Each scene shows the same named points in several views. A view is turned or mirrored, shifted and resized as a whole, has a little noise and may leave points out.

Scene 1
View 1
Z397: [  7 -11   4 -13  12   0 -12 -12  16  -2   1  -4 -17 -14  -8 -37   9   0
 -17  13  21 -15   1  -2 -11 -16]
Z713: [  7  -8 -12 -17   2 -13  -8  -4   3  -7 -10  -4  -9   4  -1 -17   1 -10
 -18  10  18 -13   2   5 -13  -9]
Z521: [ -1 -10   2  10   9   4  -1  -3  -8  10   2   2   4   5   0 -14  10  -8
  -5   9  17   1  -2  -1  14   6]
Z6: [  6  -9  -2 -14   9  -5  -9  -9   7  -2  -3  -3 -14  -5  -5 -27   6  -6
 -16  10  20 -13   2   1  -9 -12]
Z908: [  8  -5 -25 -23  -4 -25  -6   2 -12 -13 -20  -4  -4  22   2   1  -9 -22
 -17   7  16 -11   6  12 -13  -4]
Z237: [  0 -11   1  10   8   3  -3  -2  -5  10   0   1   4   4   2 -14  10  -7
  -8  11  15  -1   0   0  11   5]
Z840: [  8  -8 -17 -19   1 -17  -8  -2  -2  -9 -13  -4  -8  10   0 -11  -4 -14
 -18   9  17 -12   3   8 -13  -7]
Z369: [ 16 -13 -33 -28  -4 -24 -12   3  17 -21 -23  -6  -6   4   9 -11  -8  -4
 -29  14  11 -20   6  11 -37 -13]
Z423: [ -1  -3  -1  -8   6  -8  -5  -6 -18   2  -4  -3  -8  13  -7 -12   4 -20
  -7   7  21  -3   1   4   9  -2]
Z785: [  9 -16 -15  -1   3  -5  -6   1  14  -2 -11   0   7   0  11 -14   4   3
 -19  14  10  -9   1   2 -12  -1]
Z25: [  4  -2 -16 -27  -1 -23  -7  -4 -21 -11 -14  -5 -15  22  -8  -5  -7 -29
 -14   5  22 -10   6  11  -5  -9]
Z248: [  5 -12 -17   2   1  -9  -3   4  -5   0 -11   1   8  13   9  -3   2 -10
 -12  11  13  -3   2   7  -2   6]
Z967: [  0  -4  -6 -13   4 -12  -5  -4 -17  -2  -8  -2  -8  16  -5  -8   0 -23
 -10   5  21  -4   3   6   5  -2]
Z52: [ 16 -13 -32 -30  -4 -25 -12   2  17 -21 -24  -6  -8   4   7 -13  -9  -5
 -29  13  13 -22   6  10 -37 -15]
Z190: [  6  -7  -1 -19   9  -8 -11 -10   3  -4  -4  -4 -17  -3  -8 -27   4  -9
 -16   9  22 -13   2   2  -8 -15]
Z504: [  5 -12  -1  -1   9   0  -6  -5   6   3  -1  -1  -4  -4   0 -23  10  -2
 -13  13  17  -8   0  -1  -2  -5]
Z303: [ -4 -10   4  23   7   7   2   1 -17  16   2   5  14  12   4  -5  12 -11
   0   9  13   8  -3   0  26  15]
Z911: [  7  -9  -4 -15   8  -7 -10  -8   9  -6  -4  -4 -13  -4  -4 -27   5  -5
 -18  11  20 -14   2   2 -12 -12]
View 2
Z190: [ 34  16  18 -14  -8  10   6  12   8  10   0  -9  -1  16   5 -31  25   8
  24   6 -18  17 -28  21  -8 -26]
Z25: [ 27  43  12 -48 -25  56   2  27  -1 -16   2 -27   4  -1 -19  -7  24  -1
   6  -4 -32  -3 -25  18 -20 -20]
Z785: [ -9   7 -16  -8   1  -5  14   2  -3 -13  -5  -7  16  29   2 -23  16  -6
   2 -10   2  -3 -19  23   6 -28]
Z840: [ 16  28  -3 -32 -14  29  13  14  -2  -8   1 -22   5  15  -6 -16  20  -2
   1 -12 -13   1 -27  20  -9 -29]
Z237: [ -6   7  13   4   6  -9  -9  18   5 -29 -16   5  16  14 -11 -23  24  -4
  22  18 -19  -9  -5  19   3  -2]
Z423: [ 14  25  24 -20  -7  22 -11  29   6 -24 -10  -7   9   1 -18 -16  28  -1
  24  17 -35  -6 -11  18 -10  -5]
Z504: [  8   6  10   0   3 -11   2  10   7  -8  -9   1  10  20   2 -29  23   3
  23  10 -12   8 -16  20   2 -17]
Z397: [ 34   4  16   1   0 -10  10   5  12  21   0  -3  -2  24  16 -41  24   9
  32   9  -8  26 -29  23   0 -29]
Z6: [ 25  13  14  -9  -5   5   7  10   6   6  -3  -9   3  20   6 -31  23   5
  22   4 -13  15 -26  21  -3 -25]
Z908: [ 11  40  -8 -50 -20  50  10  20  -7 -20   1 -29  11   7 -18  -5  18  -6
  -8 -19 -18 -10 -25  21 -15 -28]
Z248: [-12  16  -8 -16   0   7   4  14  -2 -29  -8  -9  19  19 -11 -15  19  -8
   2  -4  -9 -12 -13  20   2 -18]
Z967: [ 16  30  19 -29 -10  31  -6  28   3 -24  -7 -13   8   1 -19 -14  26   0
  16  10 -31  -7 -15  18 -12  -9]
Z713: [ 20  22   2 -23 -12  20  13  11   0  -1  -1 -15   6  16  -1 -21  21   0
  10  -6 -11   8 -26  22  -7 -28]
Z303: [-24   6  18   7  12 -11 -25  27   5 -58 -27  11  28   5 -29 -16  27 -10
  23  29 -29 -26  10  14   5  15]
Z521: [ -6   7  18   4   6  -7 -14  20   8 -33 -18   7  17  10 -16 -22  25  -4
  24  22 -25  -9  -1  18   3  -1]
View 3
Z423: [ 44 -10 -20  -2   4  19  12 -16 -12  -6   8   0  10   1  -3  -2   5  -9
  -5 -14  -3  -9   1  -4  16   0]
Z248: [ 28   0   5  20 -17   5  20 -13  13   0   9 -14  11  12  -2 -19   8   2
 -17  -8   7 -13 -10 -15   4  29]
Z504: [ 11 -19   0 -10  -5   7   2  -6 -10 -12 -15 -13  -1   7   3 -10  -1  21
 -15 -10  -5   4  17  -8  -2  20]
Z303: [ 50 -30   7   9  -8  22  -5 -17 -34 -13  33 -19  23   2 -27   3   9  18
 -10  -4   4 -23 -26  -1 -34  26]
Z397: [ -5 -18 -10 -30   2   4  -4  -1  -9 -16 -44  -6 -15   8  18 -11  -4  24
 -15 -16 -14  21  43  -8  13   9]
Z190: [ 11 -10 -19 -19   4   8   8  -6   1 -10 -30   0  -8   6  16 -11  -2   6
 -11 -15  -8  12  32 -10  24   0]
Z908: [ 33  20 -14  20  -9   1  42 -14  39   9  -2   0   9  10  13 -29   5 -30
 -14 -15   5  -6   1 -19  44  10]
Z967: [ 45  -4 -19   2   2  16  19 -16   1  -2   6   0  11   1   2  -8   5 -17
  -4 -14   0  -9   2  -9  25  -1]
Z237: [ 30 -23   4   1  -7  15  -2 -13 -19 -12   7 -15   9   5 -10  -6   4  19
 -13 -10   0  -8  -3  -7 -16  23]
Z785: [  3  -5  14  10 -19  -3  11  -3  16  -4 -15 -19   0  19   8 -26   1  20
 -26 -10   1   3   9 -17   0  38]
Z911: [  4  -9 -11 -16  -1   2   8  -5   4  -9 -31  -5  -9   8  17 -16  -1  11
 -15 -14  -8  13  31 -11  21  12]
Z369: [ -9  22   0  14 -19 -17  40  -1  60  10 -37  -8  -9  24  31 -44  -1  -7
 -26 -17   1  13  27 -27  48  28]
Z25: [ 44  12 -31   7   3   9  35 -15  23   6  -2   7   9   4  12 -17   3 -35
  -5 -17   0  -6   8 -13  49  -8]
Z52: [ -9  24  -2  13 -19 -18  40  -2  60  10 -39  -6  -9  22  32 -44   0  -8
 -25 -16  -1  15  29 -27  49  24]
Z6: [  9 -12 -12 -15  -1   5   7  -6   0 -11 -29  -4  -8   8  13 -13  -2  11
 -14 -15  -8  10  30 -10  17  10]
View 4
Z190: [  5   9  18 -25  31   8  18  14  -8 -21   2   1   6  15   2 -10 -25  18
 -11 -14  -4   9   6 -14 -24 -15]
Z25: [  1  26  12 -31  46  27   4  46   1 -21  -8   0   5 -22  10 -22 -13  31
   4   0   0 -22   8 -15 -22  15]
Z785: [-13 -22 -22 -19   8  11  12  -4  19 -20 -13   8  -3   5  -1   7  -8  26
  -6 -23   0   2   2 -16  -3  11]
Z713: [ -2   4   3 -26  29  14  11  16   4 -25  -7   7   5   4   2  -7 -19  26
  -7 -13  -4  -1   8 -18 -16   2]
Z237: [ -2  -6   8  -9   2   2  24   5  13   7   4 -27 -10   7   9  -9   8   8
   5 -17  17  -1 -16  -8  -8  -5]
Z967: [  2  18  15 -21  29  17  14  34   4  -7   0 -15  -2 -12  11 -20  -2  19
   6  -3   9 -17  -5 -13 -19   6]
Z52: [ -9 -10 -22 -36  39  26  -1  13  10 -51 -24  40  13  -2  -4   6 -35  44
 -14 -18 -20   1  25 -24 -11  19]
Z369: [-11 -12 -26 -34  36  27  -1  12  11 -49 -25  40  11  -1  -4   5 -33  44
 -14 -18 -21   0  23 -23 -10  19]
Z840: [ -5   3  -1 -27  32  20   7  23   6 -26 -11  10   3  -6   3  -8 -16  29
  -3 -10  -5  -7   9 -18 -15  11]
Z397: [  6  -2  18 -24  24  -1  24  -5 -12 -22   5  -1   6  33  -3   0 -32  13
 -19 -22  -5  22   4 -16 -24 -27]
Z504: [  0  -3   8 -19  17   5  20   5   3 -11   0  -9  -1  15   4  -4 -13  15
  -7 -19   3   7  -2 -13 -15 -11]
Z6: [  3   1  12 -23  25   7  20   7  -4 -19   1   0   3  17   2  -4 -23  17
 -11 -17  -2   9   3 -16 -20 -14]
Z908: [ -9  11  -9 -28  40  29   0  39  15 -27 -17  12   3 -23   7 -13  -9  37
   4  -4  -2 -22  10 -17 -14  27]
Z911: [  1   0   9 -24  24   6  17   5  -4 -22  -1   3   5  18   0  -3 -26  20
 -13 -19  -5  10   5 -16 -20 -11]
Z521: [  0  -3  11  -8   2   0  25   8  11  12   5 -33  -9   5   7 -10  10   7
   7 -15  20  -4 -17  -8 -10  -6]
Z248: [ -9  -8 -13 -15  11  14  12  16  22  -6 -10  -9  -8 -12   7  -6   8  23
   6 -15   9 -14  -5 -12  -3  19]
View 5
Z397: [  5 -19   1   1 -11  -7 -16   0   5  -2 -39  19  18  15 -11  16   2  26
  18 -13  -7 -16   7  -4 -24 -21]
Z713: [  6  -6  -3   0  -8 -10 -17  -3   0   3 -28   2   8  14   8  10  -4  -1
  10  -2  -7 -15 -13 -13  -1 -15]
Z237: [ -4   0   7  27 -19  -2   0   7  21  -1  -6   5  14  12  -5 -13  -5   8
   4 -21  -5  -9   2  -4  -6  16]
Z908: [  5   4  -7   0  -7 -15 -20  -5  -2  13 -25 -14   3  13  23   3 -11 -28
   3   7  -9 -16 -36 -25  19  -8]
Z25: [  5  -8 -11  -6 -13 -25 -18  -3   6  20 -36 -11   9   6  12  -3  -4 -31
   3   5 -16 -19 -35 -26   6   0]
Z911: [  6 -12  -1   1  -9  -8 -17  -1   3   1 -34  10  12  15  -1  13  -2  13
  13  -7  -8 -15  -4  -9 -12 -18]
Z248: [  0  11   5  21 -12   1  -9   3   8   1  -3  -8   4  17  14  -6 -12  -7
   2 -10  -4 -11 -15 -12  14   6]
Z52: [ 11   4  -6 -10   6   0 -31 -11 -24   0 -30  -2  -1  22  29  31 -12  -4
  14  10  -5 -18 -25 -16  18 -43]
Z423: [ -1  -9  -2  11 -21 -20  -6   4  21  12 -24  -2  15   7  -4 -13  -1 -13
   2 -11 -12 -13 -16 -15  -7  15]
Z967: [  0  -7  -4   6 -18 -20  -9   3  17  13 -26  -5  13   7   2 -10  -4 -18
   2  -5 -11 -14 -21 -17  -2  11]
Z504: [  0  -6   6  14 -14  -2  -9   2  10  -4 -19   9  14  16  -5   1  -3  17
  10 -16  -5 -12   4  -4 -10  -5]
Z369: [ 10   6  -4  -9   6   1 -32 -10 -23  -2 -28  -4  -2  23  29  30 -13  -4
  16  10  -3 -17 -24 -19  18 -43]
Z840: [  6  -2  -6   1  -7 -11 -20  -4  -1   7 -28  -4   6  14  14   7  -7 -11
   8   1  -9 -16 -21 -18   7 -14]
Z521: [ -4  -2   8  27 -21  -5   1   8  24   1  -7   3  13  14  -6 -17  -3   6
   2 -22  -7  -8   1  -5  -8  20]
Z785: [  2   9   7  17  -5   8 -14   1  -2  -7  -9   3   5  21  12   9 -10  14
  10 -10  -1 -11  -1  -6   8 -13]
Z303: [ -8   8  14  40 -26  -4  10  13  34   1   9  -2  14  12  -8 -31  -6   0
  -5 -28  -3  -5   2  -5  -3  39]
Z6: [  4 -12  -1   3 -11 -10 -15   0   7   0 -32  10  14  13  -4   9  -1  12
  14 -10  -9 -15  -3  -8 -13 -15]

In a view up to two points have been moved. Name them for each view, in the order of its rows, or write -.
view 1: -
view 2: Z248
view 3: -
view 4: Z785, Z504
view 5: -
